Each scene shows the same named points in several views. A view is turned or mirrored, and shifted as a whole, has a little noise and may leave points out.

Scene 1
View 1
j333: -1.175,-0.369,-2.108,-0.423,-0.263,-0.621,-0.133,-0.372,-0.372,0.448,2.377,0.900,-0.728,-0.587,-0.844,-0.002,-1.755,0.289,-0.753,-0.756,0.353,0.805,0.984,-1.635,0.187,-1.076,0.521,-1.578
j404: -0.745,-2.369,-0.301,0.589,0.484,0.230,0.520,0.331,-0.416,0.163,0.025,1.100,-1.558,1.141,-0.658,-1.464,-0.662,-0.107,-0.069,-0.526,0.824,1.343,-0.444,-0.662,0.206,-0.826,-0.480,-2.805
j272: -2.884,-0.889,-1.230,2.601,-0.610,-0.430,-0.051,-0.151,-0.017,1.314,0.135,0.445,-2.915,0.091,-1.221,-0.498,-0.535,-1.043,-1.569,-1.376,-2.207,1.054,-1.586,-0.711,0.966,-3.149,-1.088,-0.021
j112: -1.296,-1.318,-0.217,1.497,2.998,0.343,0.937,-1.384,-0.153,0.355,1.092,-0.637,0.459,-0.307,-1.630,-0.159,-0.429,-0.512,0.203,1.902,-0.109,-0.614,-0.824,1.503,0.786,-0.827,-0.403,-2.392
j781: -0.658,-1.653,-1.195,-1.320,2.446,-0.214,1.380,-0.325,0.112,-0.800,0.850,0.941,-0.102,0.099,-0.717,-0.374,-0.554,-0.258,0.233,1.159,1.463,0.714,1.890,-1.606,-0.293,-0.040,1.745,-3.538
j464: -0.505,0.044,-3.965,-0.065,0.076,0.308,-0.332,-0.307,-1.920,-0.270,2.860,0.875,-0.493,-2.518,-2.103,-1.577,-3.001,2.718,-1.486,-1.538,-0.668,-0.031,-0.415,-2.286,0.389,2.659,0.540,-3.704
j840: -1.440,-1.184,-1.684,-0.009,0.415,-0.055,0.259,-0.199,-0.700,0.285,0.692,0.777,-1.388,-0.823,-1.069,-0.886,-1.057,0.045,-0.430,-0.541,0.218,0.366,-0.202,-1.340,0.680,-0.641,0.315,-2.504
j970: -0.279,-1.124,-1.501,0.986,1.625,1.052,0.033,-0.685,-0.310,0.618,1.674,0.811,0.195,-1.133,-1.657,-0.664,-2.062,0.329,0.201,1.282,1.408,-0.160,-0.231,-0.208,1.046,1.743,-0.378,-3.631
j355: -1.143,-0.259,-3.133,-0.729,-2.258,-0.263,-1.195,0.158,-1.638,0.885,2.130,1.437,-1.740,-1.993,-1.048,-1.233,-2.680,1.320,-0.906,-2.637,0.652,0.397,-0.213,-2.414,1.069,0.019,-0.077,-2.266
j740: -1.662,-1.075,-1.767,-0.810,0.231,0.235,-0.256,-0.196,0.459,1.327,0.029,1.717,-1.324,-2.027,-0.602,0.093,-1.272,-1.860,0.704,1.010,2.771,-0.268,0.950,-1.882,1.868,-0.638,0.730,-2.580
j925: -1.163,-1.981,-0.900,1.155,0.537,0.268,0.529,0.275,-0.495,0.194,0.064,1.000,-1.956,0.650,-1.008,-1.537,-0.722,0.133,-0.685,-0.830,-0.269,1.230,-0.854,-0.873,0.295,-0.637,-0.463,-2.553
j515: 0.239,-1.809,-0.883,-0.876,-0.597,0.057,-0.274,0.035,-1.504,0.174,1.892,1.022,-0.439,0.703,-0.579,-1.664,-1.876,1.529,0.262,-1.481,1.898,0.901,0.062,-0.374,0.052,0.039,-0.422,-3.344
j816: -1.216,-1.313,-1.199,-0.793,0.215,-0.236,0.123,-0.205,-0.236,0.499,0.842,1.068,-1.025,-0.440,-0.535,-0.455,-1.033,-0.573,0.143,-0.129,1.573,0.458,0.777,-1.239,0.668,-1.215,0.547,-2.356
j537: -0.716,-1.435,-0.563,3.594,-1.187,1.472,-1.308,-0.036,0.000,2.611,1.022,1.446,-1.719,0.249,-1.380,-1.061,-2.562,-0.338,-0.296,-0.465,0.971,0.869,-2.265,0.463,1.825,0.225,-3.146,-1.679
j177: -2.617,-0.396,-3.923,-3.005,-0.392,-1.209,0.197,0.093,-1.962,-0.743,0.245,0.709,-2.218,-3.388,-0.957,-1.168,-0.659,0.526,-0.960,-2.139,-0.422,-0.589,0.634,-3.801,0.884,-1.092,2.732,-2.927
j644: -1.960,-0.468,-2.136,0.235,-0.716,0.070,-1.024,-0.870,-1.386,1.526,1.124,0.265,-1.144,-2.757,-1.392,-0.766,-1.655,0.036,-0.048,-0.887,0.557,-1.272,-1.474,-0.165,2.225,-0.950,-0.675,-2.063
j876: -1.304,-0.498,-2.122,0.772,-0.592,0.263,-0.945,-0.787,-1.940,1.042,2.005,-0.034,-0.716,-2.063,-1.732,-1.346,-2.074,1.444,-0.514,-1.451,-0.238,-0.839,-1.974,0.329,1.581,-0.021,-1.147,-2.442
j289: -2.093,0.589,-3.442,-1.638,0.715,-0.981,-0.020,-1.525,-2.062,-0.235,2.705,-0.797,0.344,-3.656,-1.828,-0.202,-1.503,1.503,-0.731,-0.811,-0.987,-1.722,-0.088,-0.859,0.958,-0.655,1.532,-2.332
j469: 0.066,-1.099,-2.502,-2.263,1.614,-0.231,1.093,0.104,-0.192,-1.167,2.113,1.733,0.056,-0.392,-0.747,-0.484,-1.805,0.884,-0.310,0.353,1.778,1.292,2.904,-3.268,-0.955,1.626,2.417,-4.087
j432: -1.148,-0.972,-1.022,0.915,2.415,-0.472,1.261,-1.059,-0.727,-0.657,2.059,-0.650,0.241,0.512,-1.547,-0.463,-0.611,0.928,-0.928,0.324,-1.556,0.455,-0.199,0.452,-0.552,-0.998,0.279,-2.051
View 2
j333: -0.746,-0.501,-1.688,-0.078,0.473,-1.165,0.601,0.161,-0.314,0.080,1.262,-1.139,-0.086,-0.405,-1.441,1.620,-0.086,-0.799,0.323,-0.636,-0.449,-0.459,1.822,1.190,-0.815,-1.653,-0.635,1.167
j840: -0.630,0.084,-1.688,-0.370,0.857,-0.498,0.543,-0.641,-0.210,0.654,-0.485,-0.013,-0.025,-0.251,-1.189,1.010,-0.187,0.125,-0.060,-0.498,-0.483,-0.441,1.013,1.234,0.000,-1.085,-1.438,0.790
j404: 0.284,0.332,-2.323,-0.721,0.920,0.262,0.879,0.157,0.849,-0.655,-0.723,0.015,0.164,0.087,-0.659,1.535,0.114,1.009,-0.865,0.103,-0.880,-0.592,-0.556,2.139,0.395,-0.867,-1.417,-0.080
j469: 0.220,0.402,-2.070,-1.745,0.100,-1.983,1.045,-0.543,0.832,-0.425,1.620,-2.317,-0.833,-0.094,-1.027,1.209,-2.701,1.017,2.552,-4.162,-1.282,0.441,0.729,1.833,0.312,-2.529,-1.162,2.276
j515: -0.224,0.271,-2.651,-0.159,1.048,-1.358,1.360,0.017,1.876,0.006,0.082,-0.501,-0.142,0.478,-1.061,2.177,1.051,0.936,0.269,-2.010,-1.221,-1.162,0.371,2.790,-1.403,-0.513,-0.679,0.215
j112: -1.188,0.516,-0.281,-2.021,1.550,2.244,0.052,-1.271,-0.317,0.679,0.746,-1.294,1.140,-0.505,-1.926,-0.862,1.024,0.981,0.201,0.556,1.092,0.449,-0.715,1.988,-0.110,0.391,-2.045,-0.465
j970: -0.787,1.305,-0.640,-1.851,-0.421,0.280,0.557,-1.010,0.255,1.762,-0.367,-1.476,-0.445,0.251,-1.944,0.494,0.925,1.355,1.474,-1.564,0.182,0.485,-0.524,2.017,-1.162,-0.607,-0.815,0.204
j177: -1.418,-0.622,-2.227,0.944,1.907,-2.980,0.414,-1.973,-0.829,1.639,-0.821,1.058,-0.335,-0.722,-0.863,0.748,-2.607,-1.075,0.820,-2.604,-1.582,-0.980,4.021,-0.283,0.874,-1.852,-2.248,2.586
j289: -2.640,-0.332,-0.853,0.322,2.130,-1.635,-0.080,-2.315,-1.350,2.668,1.349,-0.171,0.445,-0.781,-2.048,-0.156,-0.123,-1.038,1.836,-2.323,0.690,-0.665,3.522,1.086,-1.315,-0.250,-2.109,2.021
j644: -2.148,0.085,-0.704,0.287,0.735,-0.617,0.333,-1.453,-0.504,2.895,-1.456,0.163,-0.216,-0.215,-2.085,0.581,1.759,-0.594,-0.252,0.040,-0.325,-0.556,2.113,0.337,-1.602,-0.179,-0.711,-0.034
j537: -0.371,0.959,-1.265,-0.308,-1.282,0.772,0.675,0.709,0.003,1.558,-2.305,0.059,-0.538,0.660,-1.528,2.285,3.303,0.466,-1.265,1.873,0.120,-0.373,-0.868,1.919,-1.852,-0.438,0.242,-1.135
j272: -0.549,-0.723,-1.735,0.960,0.716,0.790,-0.187,0.718,-2.159,0.154,-0.949,1.481,0.754,-0.550,-0.743,1.678,0.858,-1.616,-2.260,3.625,0.766,-0.913,1.299,0.798,0.320,-1.175,-1.557,0.429
j925: 0.162,0.429,-2.285,-0.339,0.743,0.212,0.565,0.203,-0.106,-0.093,-1.049,0.691,0.274,0.170,-0.543,1.646,0.137,0.603,-0.684,0.452,-0.133,-0.565,-0.238,2.121,0.413,-1.006,-1.767,0.457
j876: -1.786,0.520,-1.362,0.593,0.798,-0.882,0.345,-0.979,-0.506,2.765,-1.018,0.818,0.101,0.206,-1.806,1.336,2.362,-0.245,0.406,-0.636,0.676,-1.102,1.547,2.032,-2.212,0.327,-1.212,0.477
j816: -0.617,-0.285,-1.563,-0.780,1.007,-0.517,0.790,-0.634,0.714,0.008,0.154,-1.294,-0.172,-0.488,-1.345,0.830,-0.485,0.110,-0.298,-0.602,-1.462,-0.194,1.101,0.752,0.052,-1.339,-0.780,0.134
j781: -0.070,0.239,-1.437,-2.123,1.162,-0.134,0.738,-0.995,0.870,-0.695,1.162,-2.073,-0.009,-0.482,-1.117,0.032,-2.016,1.238,1.058,-2.161,-1.110,0.590,0.082,1.442,1.035,-1.585,-1.673,0.910
j740: -1.040,-0.057,-0.650,-1.322,0.043,-0.439,0.818,-1.280,0.593,1.144,-1.111,-1.940,-1.067,-0.631,-1.882,0.145,-0.751,0.179,-0.328,-0.596,-2.421,0.655,1.380,-1.075,0.235,-1.835,0.026,-0.413
j355: -1.079,-0.065,-2.332,1.247,-0.105,-2.833,0.823,-0.070,-0.240,1.936,-0.909,0.567,-0.915,0.217,-1.293,2.727,0.717,-1.032,0.479,-1.604,-0.897,-1.286,2.787,1.055,-1.777,-1.544,-0.312,1.582
j432: -0.665,0.081,-1.396,-0.942,1.842,0.990,-0.021,-0.397,-0.955,-0.289,1.994,-0.396,1.334,-0.438,-1.196,0.399,0.227,0.282,0.716,-0.071,1.785,-0.322,0.055,3.182,-0.110,-0.204,-2.647,1.177
j464: -1.047,1.108,-1.918,0.265,-0.502,-2.498,0.333,-0.776,-1.163,2.908,-0.392,0.629,-0.724,0.646,-1.416,2.065,0.219,0.038,2.842,-3.522,0.998,-0.649,1.592,2.696,-1.916,-1.222,-1.519,2.930
View 3
j355: 0.717,1.115,-1.664,3.082,-0.129,-0.846,0.455,1.388,-0.475,-2.108,1.449,1.109,-0.128,-2.252,2.055,0.704,-0.784,1.662,-0.241,2.367,-1.985,3.898,-1.937,-1.921,-1.862,-2.079,-3.257,0.245
j537: 0.460,-0.637,-2.703,3.425,0.422,0.981,-3.289,2.908,-0.944,-0.191,-0.186,-2.671,0.774,-0.375,1.751,0.475,-1.906,0.248,-0.370,-0.460,-1.046,2.353,-2.183,-1.710,0.176,-2.952,-1.891,-1.314
j112: 0.643,-1.508,-0.502,1.610,-0.613,-0.720,-1.577,0.388,1.233,0.587,2.604,-2.063,-0.088,0.164,-0.156,-0.445,1.638,0.295,-0.762,0.305,-0.755,-0.434,-1.662,-1.323,1.373,-1.957,-0.137,-3.278
j272: 1.310,1.035,-2.318,3.256,-0.119,2.030,-0.068,0.648,0.159,-0.395,0.286,-0.840,2.443,-0.539,2.173,0.187,-0.956,0.844,1.552,-0.038,-3.170,-0.272,0.407,-1.108,-0.260,-3.741,-0.728,-1.855
j781: 0.474,-0.594,1.538,2.421,-1.364,-2.345,0.134,0.133,1.346,0.417,2.278,0.235,-0.018,-1.089,-1.022,-0.694,1.515,0.995,-0.577,0.951,-0.171,1.576,-1.381,-1.841,-2.161,0.523,0.494,-1.659
j970: 0.191,-1.003,-0.347,2.424,-0.264,-1.613,-1.737,1.481,0.109,0.296,1.924,-1.105,-1.232,-0.717,0.316,-0.746,0.626,0.810,-1.932,0.857,0.059,1.968,-3.430,-2.014,-0.270,-1.171,-1.501,-1.976
j432: 0.485,-1.475,-0.912,1.857,-0.799,-0.331,0.869,-0.073,2.013,-0.603,2.616,0.132,0.271,0.138,-1.020,-0.907,0.583,0.794,-0.813,-0.074,-1.784,-0.035,-1.424,-1.103,0.684,-2.389,-0.382,-1.969
j177: 1.129,1.998,0.125,3.098,-0.417,-1.658,2.300,-0.770,0.196,-1.426,2.330,2.753,-0.585,-3.461,2.254,0.381,1.256,2.299,0.637,4.222,-2.882,1.768,-0.632,-1.742,-2.523,-0.561,-1.891,-1.465
j740: 1.185,1.405,0.899,2.733,-0.983,-1.869,-1.771,1.098,-0.682,0.777,1.656,-1.578,0.599,-1.652,2.143,0.432,1.812,0.982,0.448,2.180,0.011,2.242,-1.107,-2.389,-2.380,-0.331,-0.870,-1.658
j644: 1.060,0.710,-1.848,2.247,0.063,-0.677,-1.445,1.173,-0.579,-0.919,2.256,-1.234,-0.374,-1.617,2.837,1.028,0.897,1.021,-0.106,2.614,-1.713,1.830,-1.741,-1.928,0.291,-2.655,-2.841,-1.921
j816: 0.916,0.217,0.053,2.445,-1.129,-1.390,-0.620,0.787,0.451,-0.376,1.829,-0.650,0.779,-1.245,0.591,0.480,0.867,0.856,0.426,1.327,-0.858,2.154,-0.744,-1.764,-1.709,-0.694,-0.499,-1.147
j404: 0.323,-1.268,-0.744,3.362,-0.461,-0.424,-1.199,1.219,0.666,-0.422,0.564,-0.576,0.737,-1.160,-0.440,0.492,-0.833,0.537,0.364,0.134,-1.473,1.735,-0.620,-1.243,-1.180,-0.415,0.317,-1.687
j840: 0.672,-0.003,-0.623,2.958,-0.389,-0.723,-0.183,0.642,0.371,-0.463,1.465,0.047,0.149,-1.408,0.851,0.065,0.262,1.080,0.011,1.332,-1.673,1.467,-1.202,-1.537,-1.115,-1.211,-0.953,-1.689
j469: 0.146,-0.053,1.977,2.748,-1.522,-2.999,1.524,0.391,1.168,-0.242,2.351,1.860,-0.706,-1.547,-1.218,-1.327,0.966,1.566,-1.683,1.304,0.191,3.193,-2.617,-2.234,-3.512,0.773,-0.604,-0.172
j464: 0.016,-0.014,-1.318,3.031,0.437,-1.236,1.364,0.947,0.164,-1.497,2.097,2.402,-2.145,-1.970,0.918,-1.147,-0.578,2.022,-2.549,2.099,-1.744,2.900,-4.149,-1.966,-0.970,-1.992,-3.575,-0.634
j925: 0.374,-0.853,-1.123,3.638,-0.126,0.111,-0.672,0.906,0.567,-0.379,0.421,-0.011,0.521,-1.289,0.158,0.035,-1.055,0.767,0.222,0.243,-2.041,1.167,-0.844,-1.194,-0.953,-1.094,-0.153,-1.906
j333: 0.959,0.771,-0.472,2.248,-1.142,-0.952,0.777,0.747,0.700,-1.092,2.168,0.221,1.024,-0.771,0.667,-0.081,0.510,1.147,-0.086,1.005,-1.115,2.439,-1.187,-1.883,-1.747,-2.058,-1.583,-0.015
j289: 1.136,0.656,-1.037,1.269,-0.483,-1.721,1.565,-0.470,0.875,-1.622,4.107,1.000,-1.161,-1.780,1.720,0.164,2.192,1.689,-0.809,3.590,-2.158,1.176,-2.016,-1.750,0.360,-2.588,-3.001,-1.723
j876: 0.596,-0.518,-2.670,2.344,0.381,-0.357,-0.864,1.236,-0.013,-1.695,2.107,-0.304,-0.899,-1.508,1.718,0.800,-0.220,1.028,-0.816,2.069,-2.201,2.109,-2.338,-1.476,0.915,-2.845,-3.103,-1.552
View 4
j177: -0.260,0.145,-0.527,-1.637,-2.725,-1.463,-0.313,-1.694,-1.277,1.324,2.229,0.163,-0.621,-1.685,0.490,-0.909,-1.243,0.373,-1.155,2.427,-0.195,1.478,0.298,0.487,3.554,0.484,-0.792,-0.137
j925: 1.026,0.124,-0.426,0.019,1.181,-0.262,-1.133,0.524,-0.815,-1.040,1.549,0.669,-0.373,0.088,-1.466,-0.344,1.924,-1.547,0.786,0.395,1.149,-0.382,0.384,-0.059,0.023,0.784,0.179,0.649
j876: -0.184,0.952,-1.914,0.063,0.573,-0.262,-2.226,-1.703,-0.231,1.609,2.391,0.536,0.207,2.461,-2.565,0.037,0.975,-0.709,-1.061,-0.517,1.985,0.092,-0.293,0.476,1.937,-0.097,-0.815,1.200
j272: 1.270,0.991,-1.845,1.130,3.217,-1.635,-0.183,-0.291,-1.445,-0.428,1.169,1.526,-0.804,2.314,0.160,-1.200,2.383,-2.485,-0.087,1.730,0.250,-0.403,0.802,-0.291,1.682,2.474,0.325,1.777
j740: -0.048,0.386,-0.027,-0.830,-1.831,-0.673,0.240,0.646,-1.188,0.799,0.885,1.972,1.757,1.530,-0.556,-0.465,-0.278,-0.634,-0.620,1.660,-0.788,0.014,-1.554,-1.518,-0.669,-1.322,1.055,0.265
j644: -0.285,1.005,-1.642,-0.135,0.068,-0.222,-1.120,-1.690,-0.884,1.950,1.757,1.499,0.829,3.080,-1.677,-0.172,0.348,-0.622,-1.374,0.590,0.921,0.075,-0.969,-0.310,1.581,-0.261,-0.108,1.486
j289: -0.733,0.479,-2.029,-0.555,-0.621,-1.884,-0.926,-1.628,-0.189,2.477,3.700,-0.125,1.023,0.992,-1.687,0.401,-1.768,1.377,-2.079,0.176,0.666,1.444,-0.237,-0.135,3.159,1.150,-0.891,-0.553
j355: -0.075,1.388,-1.616,-0.879,-1.840,-1.965,-2.296,-0.781,0.146,1.597,1.448,0.344,-0.737,0.931,-1.140,-1.190,1.069,-1.621,-0.940,0.772,0.801,0.307,0.276,1.146,2.631,-1.758,-1.045,0.435
j404: 1.249,-0.075,-0.237,-0.520,0.819,-0.214,-1.362,1.063,-0.344,-0.841,1.084,0.587,0.249,-0.167,-1.267,0.105,1.724,-1.430,1.160,0.325,1.071,-0.600,-0.029,-0.405,-0.870,0.443,0.313,0.756
j515: 0.958,0.274,-1.005,-1.445,-0.635,-0.792,-3.012,0.715,1.102,0.683,1.188,-0.325,0.556,-0.219,-1.939,0.603,1.097,-1.098,0.759,-0.698,1.626,-0.387,-0.225,0.325,-0.266,-1.112,-0.690,0.461
j464: -1.177,0.923,-0.949,0.098,-1.851,-1.341,-2.157,-0.878,-0.039,0.803,3.955,-0.392,-0.925,0.308,-3.498,-0.940,0.580,-0.106,-1.397,-1.029,1.721,1.071,0.560,1.378,2.932,-1.584,-1.166,-1.628
j816: 0.658,0.226,-0.654,-0.966,-0.512,-1.333,-0.715,0.865,-0.216,0.446,1.221,0.768,1.132,0.371,-0.641,0.085,0.158,-0.705,0.144,0.938,-0.082,0.046,-0.585,-0.849,-0.339,-0.090,0.402,0.210
j432: 0.767,-0.211,-1.354,0.544,2.583,-1.563,-0.946,0.931,0.041,-0.392,3.473,-0.277,0.854,0.340,-2.216,0.865,0.370,0.217,0.025,-0.879,1.043,0.378,0.471,-0.688,0.343,2.695,0.066,-0.721
j112: 0.497,-0.326,-0.805,0.721,2.641,0.171,-0.245,0.672,-0.796,-0.156,2.933,0.987,2.213,2.045,-2.748,1.311,0.087,0.504,-0.109,-0.857,1.030,-0.052,-0.908,-1.840,-1.133,2.166,0.910,0.030
j333: 0.480,0.706,-1.605,-0.483,-0.303,-2.866,-1.218,1.016,0.379,0.864,1.859,0.201,0.611,0.759,-0.769,-0.377,0.319,-0.947,-0.406,0.574,-0.062,0.331,0.089,-0.307,0.928,-0.069,-0.146,-0.459
j970: -0.474,0.274,-0.277,0.397,-0.289,0.015,-1.131,0.743,-0.433,0.141,2.856,0.923,1.388,1.815,-3.742,0.274,0.560,-0.078,-0.468,-1.201,1.259,0.046,-0.929,-0.783,-0.821,-1.243,0.504,-0.829
View 5
j112: -0.383,0.582,0.207,1.035,-0.701,1.225,1.651,-0.727,-0.091,-0.821,1.935,-0.391,-1.977,-1.411,0.363,1.925,1.333,0.048,-2.526,0.805,0.491,-0.484,-0.610,-0.513,-1.953,2.230,-0.376,0.206
j781: -1.500,0.270,-1.136,1.108,-0.876,0.211,0.387,-1.052,-0.111,-1.919,4.559,0.980,-0.086,-2.337,0.014,-0.090,0.024,-0.160,-1.057,-0.819,1.139,0.966,0.081,0.244,-2.186,-0.307,0.145,-0.259
j644: -0.126,-2.289,-1.092,-1.475,0.754,2.912,1.717,1.282,-0.448,-1.086,0.082,0.400,-1.331,-2.467,-0.714,1.382,0.846,0.206,-1.796,0.659,-1.327,-0.213,-0.705,1.922,-0.445,1.538,1.245,-1.578
j740: -1.681,-0.459,-2.304,-0.128,0.384,1.073,-0.255,-0.509,-1.040,-2.932,1.663,1.205,-0.095,-3.211,-0.850,0.377,0.967,-0.630,-1.400,0.589,0.379,1.427,-0.781,2.281,-0.655,0.611,1.111,-2.455
j840: -0.126,-0.921,-0.900,0.599,0.115,1.741,0.915,0.027,-0.350,-0.644,1.531,0.383,-0.704,-2.695,-0.449,0.437,0.013,0.525,-1.162,-0.742,-0.518,0.586,0.122,1.353,-1.120,-0.062,0.729,-0.612
j970: -0.753,-0.709,-0.719,-0.731,0.657,1.038,1.304,-1.088,-0.470,-1.033,3.324,0.207,0.435,-2.569,-0.046,0.824,0.880,0.108,-3.192,1.050,-0.955,-0.313,-0.031,0.289,-1.720,1.961,1.525,0.207
j469: -1.724,-1.366,-1.903,-0.332,-0.359,0.082,0.415,-0.777,-0.010,-1.845,6.273,1.377,1.495,-3.196,0.023,-1.149,-0.825,0.159,-1.156,-1.814,0.614,1.115,1.333,-0.053,-2.382,-1.401,1.009,-0.266
j464: 0.604,-4.211,-0.442,-2.206,0.578,2.907,2.025,0.681,0.174,0.061,4.236,0.538,0.923,-3.412,0.023,0.054,-0.868,1.257,-2.166,-1.164,-2.190,-0.382,1.543,0.423,-1.207,-0.191,2.616,0.237
j925: 0.466,0.169,-0.437,1.911,0.561,1.209,0.864,-0.777,-0.623,0.526,0.716,-0.298,-0.593,-2.706,-0.542,0.249,0.105,0.982,-1.332,-0.826,-1.121,0.481,0.294,1.442,-1.232,-0.165,0.490,0.427
j515: -1.180,-0.579,-1.825,-0.641,1.681,0.020,1.946,0.477,-0.130,0.360,1.934,0.493,0.449,-1.908,-1.110,-0.906,-0.355,0.643,-1.147,-0.832,-1.548,-0.522,0.278,1.416,-2.387,-0.284,0.168,0.972
j432: 0.304,-0.612,0.196,1.328,-0.807,1.533,1.984,-0.111,0.407,0.350,2.314,-0.607,-1.932,-1.703,0.658,1.401,0.395,0.788,-1.962,-1.136,0.545,-0.373,0.844,-1.259,-2.153,0.663,-0.682,0.493
j289: -0.168,-4.019,-0.493,-2.067,-1.251,3.747,2.434,2.370,0.864,-1.624,3.212,0.964,-1.973,-2.022,0.286,1.421,-0.254,0.397,-1.006,-1.008,0.118,-0.368,0.226,0.123,-1.230,0.395,0.820,-1.547
j272: 1.601,-0.826,-0.582,2.450,0.605,2.684,0.807,0.188,-0.831,0.980,-2.805,-1.114,-2.616,-3.295,-0.332,1.631,0.827,1.194,-1.577,-1.324,-0.350,0.951,0.812,1.273,0.100,0.046,-0.319,-1.513
j876: 0.426,-2.595,-0.507,-1.561,0.995,2.837,2.483,1.418,-0.072,0.323,0.605,-0.035,-0.984,-2.164,-0.552,1.089,0.303,0.830,-2.045,0.134,-2.147,-0.962,-0.119,1.285,-1.021,1.316,1.255,-0.130
j537: 0.475,-0.167,-1.293,0.116,3.019,0.958,1.228,-1.027,-1.463,1.202,-2.017,-1.196,0.062,-3.223,-0.988,0.935,1.596,0.809,-3.728,1.159,-2.605,-0.340,0.285,1.506,-0.616,2.113,1.127,-0.156
j404: -0.346,0.893,-0.899,1.749,0.798,0.316,0.762,-0.882,-0.673,0.212,0.950,-0.029,-0.407,-2.321,-0.802,-0.098,0.213,0.676,-1.198,-0.591,-0.860,0.447,-0.044,1.582,-1.710,-0.216,0.017,0.582

In a view up to two points have been moved. Name them for each view, in the order of its rows, or write -.
view 1 -> j644
view 2 -> j537
view 3 -> j289
view 4 -> -
view 5 -> j112
